A landscape with many valleys, sampled at points; each row gives a point and its height.
A ball rolls from a point to whichever of its 6 nearest points has the largest drop for the distance, and stops where none of them is lower. Distance is the straight distance between rows; heights are no part of it.
loz (h 1.47): [ -2   9  -4 -11  -1  -5  18   0  -2 -20  -4  -9   5  -2   1   7   1  -1
  10  -2]
vaf (h 2.20): [  6  16  -2 -16  12 -11  -1   9 -14 -30 -11 -27  -4  -4  -6  12  -5   2
   6   6]
gegim (h 2.64): [ -1  -9  -4   5 -21   6   8  -8  13  28  12  13   5  -4  -1  -5   8  -2
 -10   0]
vudan (h 0.57): [ -4  11   2 -14 -16  -7  21   6   3 -15  -1 -12   5   1  -3  -1   0  -1
   3  -4]
mafo (h 2.75): [ 16   3   6  -8  19   4 -13   8 -15 -22 -15 -10  -8 -12  -1   5 -14  -2
   6   2]
fus (h 0.38): [-5  1  6 -6 -8 -2 11  5  3 -1  1 -1  4 -1 -4 -6 -2  4 -3 -6]
mel (h 3.07): [ 11   6   0  -7  21  -2  -6   6 -10 -20 -10 -12  -9  -9   1   2 -12  -7
   2   4]
Fazok (h 3.22): [ -4   8  -9 -12   6  -6  14  -2  -1 -19  -6 -13   2  -3  -3   5  -2  -1
   7  -2]
vid (h 4.46): [ -2  -7   2  10 -11  13   1 -14  12  31  13  18   4   0   3  -8   4  -3
 -12  -7]
gobe (h 0.56): [-2  6  7 -2  1 -1  6  5  1 -3  2 -5  5  4  0 -3 -1  6  8 -5]
pipul (h 2.18): [  1   4   1  13   4  -4 -13   1  -6   6   1  -2  -2   1   1  -2   3   6
   4   1]
Tuma (h 0.64): [-10 -10  -1   1  -8   1   6  -5   2  10   6   5   5   7  -6   3   5  -2
  -3  -1]
zev (h 1.65): [ -5 -11   2   9  -6   4   4 -11  -2  17   9   9   4   3   0  -1   8  -5
  -2   1]
Gofin (h 0.78): [-8 -6  1  4  1 -1  0  0  2  2  6  3  3  7 -1 -7  6  4  2 -2]
deze (h 0.42): [-5  6  4 -8 -9 -4 14  5  2 -7  3 -8  9  2 -4 -3 -2  4  4 -6]
kodo (h 7.22): [  5  12  -4  -7  12  -8   2   0  -9 -25  -9 -17  -8 -11  -2   4  -8  -2
   7   0]
Dula (h 2.73): [ 12  -4   6  -4  31  13 -28   5 -14 -11 -18  -6 -10  -5  -3   2 -13   1
  14   4]
sal (h 1.48): [ 12  -2  -1  -1  18   1 -12   2  -8  -9  -5   2  -9  -2   2   5 -12   4
   2   4]
mude (h 4.67): [ -3  -5   9  15   0  15 -10 -11   6  35  10  20   3  -2   7  -7   4  -2
  -5  -6]
zogag (h 0.45): [-12   2  -3  -4 -21  -9  23   7  16 -10   6  -6   4  -1  -9  -7   0  -1
 -12  -6]
Podor (h 2.33): [ 15  -5   6  -1  26   8 -20   1 -12  -9 -14  -1 -10  -5  -4   3 -13   3
   5   2]
der (h 1.61): [  8   3  -3   0  15   2  -8   4  -5 -12  -6   2 -10  -1   7   7  -4   5
   5   3]
dizar (h 0.32): [ -6  -1   1  -6 -11  -4  15  10   9  -7   5  -1   5   4  -7  -9  -1   1
  -6  -6]
Samu (h 1.91): [  0  10  -3 -15  -4  -9  19  -2  -2 -27  -3 -16   4  -2  -8   5  -2   1
   8  -4]
fupes (h 2.54): [  2  -3  -5  12   9  -3 -14  -6  -3  14   0   8  -4  -3   1  -2   2   3
   5   6]
fas (h 0.41): [-11  -6  -1  -6 -15  -4  20  13  14  -8   7  -3   5   3  -6  -8   1  -1
 -10  -4]
risa (h 2.40): [  8  -2  -1  15  13  -2 -19  -8 -10  15  -5   7  -5  -4   5  -2   1   2
   0   5]
resu (h 1.40): [  0   4  -4  -3   5  -1  -2   2   0 -17  -4  -2  -3  -3   9   6  -3   3
   8   0]
Kuv (h 0.44): [ -9 -12   1   0 -14   0   7   1   6   8   8   4   3  10  -2   1   6   0
  -8   1]
feg (h 1.70): [  5   2   0   5   6   0 -15   0  -6   4  -5   0   0   3   8   2   1   6
   4   4]
dubiv (h 4.55): [ -7  -8   5  11  -6  15 -10 -13   4  29   7  17   2  -1   8  -3   3  -3
  -3   0]
detir (h 0.76): [ -2   8  -2 -17 -12  -8  19   2   0 -17  -1 -12   9  -3  -3   1   0   1
   8  -3]
lidif (h 5.99): [-14   2  -6  -4 -34  -6  15   7  29   5  16  -3   7  15  -3  -4   9  -9
 -12  -5]
Fumar (h 0.40): [ -9   0  -9   1 -32  -7  12   2  27  15  15   1   8  12  -5  -7  14  -2
 -11  -6]
bif (h 2.49): [ 15  -2   8  -1  27  13 -22   4 -16 -14 -18  -4  -9 -10   1   1 -14  -3
  11   5]
gukev (h 0.36): [ -7  -8  -1  -3 -21   0  13   5  15   5  11   1   5  14  -2   1   7  -1
 -11   1]
rasug (h 0.19): [ -1  12  -8 -15   6 -18  10   3  -3 -29  -9 -23   2  -1  -9   4  -4   2
   8  -2]
pibip (h 0.07): [ -6 -10   3  -3 -14  -3  11   5   6  -1   5   3   9   9  -4  -2   6   2
  -8  -3]
dizop (h 2.51): [  8   7  -6  -5  17   0  -3   3  -5 -20  -8  -5  -3  -5   0   3 -10  -2
   2  -3]
gar (h 1.02): [ 0  5  3 -1  8 -2 -6  6 -4 -7 -1 -1 -1  2  5  2 -4  6  8  2]
mut (h 1.98): [ -6  -3  -8   4 -27  -1  10  -3  16  15  14  -1   3  11  -4  -3  12  -5
 -13  -2]
Zap (h 1.72): [  6  -3   0   2  16   3 -11   5  -8 -11  -6   4  -6   1   6  11 -11   7
   3   4]
Refud (h 4.99): [ 12  11  -5 -11  13  -9  -1   6 -16 -25 -11 -18  -6  -9  -5   7  -3  -7
   4   7]
tesob (h 2.00): [  2  18  -3 -22  11 -16   2  15 -15 -37 -10 -26  -1  -3  -7   9  -3   7
   2   5]
sumel (h 3.77): [ -9  -9   4  12 -14  10   0  -7  15  34   9  16   8  -2   4 -10   3   2
 -15   0]
kopar (h 0.95): [ -2 -12   0   4 -20   4   8  -3   6  16  12   4   2  11  -2  -3  11  -6
  -6   1]
gegus (h 2.01): [  8   1   5   4   6  -2 -15   0  -9  -1  -5   1  -2  -1   8   8  -1  11
   0   8]
fuf (h 1.37): [ -5  -8  -2  -1 -27  -2  12   7  11  11  15  -1   3  15  -3   1   9  -3
 -12   1]
mamok (h 2.15): [  2   6  -3  -7  11  -1   6   2  -3 -18  -7  -3   1  -6   5   7  -3   0
   8  -1]
vopi (h 2.25): [ -7 -10   1   5 -13   8   1  -7   2  27   7   8   4   0  -3  -6  11  -7
  -9   0]
fal (h 1.38): [ -1  -4  -3  15   9   4 -11 -11  -4  19   0  16  -1  -6   6   0   3  -6
   0   4]
rufab (h 0.27): [ -5  -6   1  22   9   7 -10 -15   1  21   2  21  -6  -7  12   0   4  -6
   0   3]
luma (h 2.24): [ -4  -8  -9   8 -31   1  10  -5  23  25   9   9   6   6  -3  -8   7   0
 -15  -1]
tusup (h 0.62): [ -4   8   6  -9  -3  -2  15   3   1 -14  -1  -5   4   1   0  -1  -1  -2
   9  -3]
gib (h 0.39): [ -6   4   2 -15 -14  -9  22  13  10  -3   3  -6   9   0  -4  -9   0  -1
  -8  -6]
sunu (h 2.31): [ 15  -1   2   5  11   2 -24  -3 -16   9  -6   9 -10  -9   5   2  -6   2
   1  12]
neb (h 0.86): [ 1  9  5 -1  3  0 -1  7  2 -7 -1 -1  0  5  6  1  0  5  7  0]
Bog (h 2.39): [ 16 -11   3   3  24  11 -26   1 -13  -1 -18  -2 -12  -5  -2   2 -13   6
   9   6]
niriz (h 2.11): [-5 -8 -2 11  4 -2 -5 -5 -2 13  1  6  0  3 -3 -4  3  4  1 -2]
Gisi (h 2.21): [  8  -2   2  11   9  -1 -18   1 -10   7  -4   5  -6  -1   8   3  -6   5
   3  10]
bavov (h 0.37): [-7 -6  3 -1 -3 -4  7  8  4  2  5  1  5  5 -8 -7  4  2 -1 -7]
kele (h 3.23): [ -8  -9  -3  11 -17   4   7 -11  17  31  11  17   8   0  -4 -12   7  -6
 -17  -2]
tesov (h 2.65): [ -2  13  -6  -9   7  -5   8   3   1 -22  -7  -7  -2  -3   2   7  -3  -1
   9  -1]
sofu (h 4.39): [ -8  -7   6  10  -4  16  -6 -11  11  36  10  24   6  -2   4 -10   2   0
 -10  -4]
kan (h 1.18): [ -6 -11   0   5 -13   2   2 -10   3  13   7   7   5   2  -4  -1   9  -5
  -5   1]
Bep (h 1.63): [  2  13  -1 -18   8 -19   6   9 -14 -31  -9 -25   2   1  -9   7   2  -1
  10  -1]
mudot (h 0.70): [-4  2  1  5  2  0  2  4  2  1  2 -4  3 10 -1 -7  3  3  5 -3]
vosin (h 3.24): [ -6  -7   2  12  -5   6  -1 -13   0  24   8  16   2   0   7  -1  10  -6
   0  -1]
tuni (h 2.56): [ -5  -9   0  14  -5   5   0 -10   0  16   5  14   2   2   0   0   8  -3
  -1   2]
kefif (h 0.63): [ 13   4  -4  -2  18   2  -7   3  -8 -14  -6  -5  -8  -4  -3   8 -10   0
   4  -2]
tas (h 4.96): [ -2  -3   6  13  -7  14  -1 -17   7  30   8  19   2   0   3  -6   3   1
  -5   0]
Domef (h 3.06): [  5  12  -8  -9  10 -13   8   3  -6 -27  -9 -21  -2  -2  -5   3  -2   0
   6  -1]
Zolev (h 4.82): [ -4  -2   4  11  -9  13   1 -15   3  31  13  15   2  -1   6  -7   4  -5
  -6  -1]
zapu (h 2.89): [ -4  -6  -3  11   6   4  -4 -11  -2  14   0  11   0   0  -1  -1   5  -1
   1   0]
Nodeg (h 4.61): [ -4  -4   2   9  -2  15  -1 -10   1  28   8  17   2  -1   6  -5   4  -6
  -2  -2]
sul (h 1.99): [ 17 -11   3  -3  20   8 -21   3 -11  -9 -12   2 -10  -7   2   8 -12   7
   6  -1]
vuzab (h 1.64): [ -4  -5  -5   3 -26   1   7  -6  15  18  10   4   4   8  -2  -2   8  -2
 -13   0]
finu (h 6.23): [ 11  13   2  -7  14  -4  -5   7 -15 -24 -12 -14  -4 -13  -1   5 -10  -8
   2   7]
gire (h 0.50): [ -5   8   1  -7   2  -3   6   2   2 -15  -5  -4  -1  -2   2   6   0   2
   4  -2]
gevut (h 1.84): [ 16  -1   3  -5  21   6 -16   4  -9 -17 -10  -6 -13  -9  -2   3 -17  -2
   4   2]
tuzo (h 1.75): [-7 -6  3 10 -2  0  1 -7 -3 11  4  9  0  1 -3  0  5 -5  1 -2]
Vik (h 1.93): [ 13  -9   1   0  15   4 -20   2  -9  -1 -15   5 -11  -4   3  10  -8   3
   2   6]
mon (h 1.50): [  6   4   0  -2   8   2 -13   5  -3 -10  -7   4  -4   0   8   7  -8  10
   2   1]
rudu (h 2.17): [  6   1   3   9   8   2 -16  -1  -7   7  -4   1  -7   1   6  -2   4   4
   1   6]
dus (h 1.46): [ 0  2  1  8  4 -4 -7 -2 -2  4  3  1  1  3  0 -5  0  3  2  0]
kez (h 1.09): [-15  -2  -1  -3 -23  -6  16  13  16  -1  10   1   3  12   0  -4   6  -4
 -13  -2]
Zubug (h 1.03): [ -5  10   1 -13   1  -5  16   4   0 -17  -2  -7   7  -1   4   2   0   1
  10  -2]
sonak (h 1.77): [  2  14  -4 -17   7 -14   3   5 -10 -26  -6 -25  -2   0  -6   1   0  -3
   5  -2]

Call two points neighbours if one is among the 6 nearest of the other. Go from one point of each pair to the other, from neighbour to neighbour, staying as low as possible. Name the highest point that can't be avoided.
pibip and gire | tusup
rasug and pibip | Samu
gire and kefif | mon
kefif and rufab | risa

For each start below, name the point where the ball stops.
Zubug | pibip
mude | pibip
Gisi | pibip
Zolev | pibip
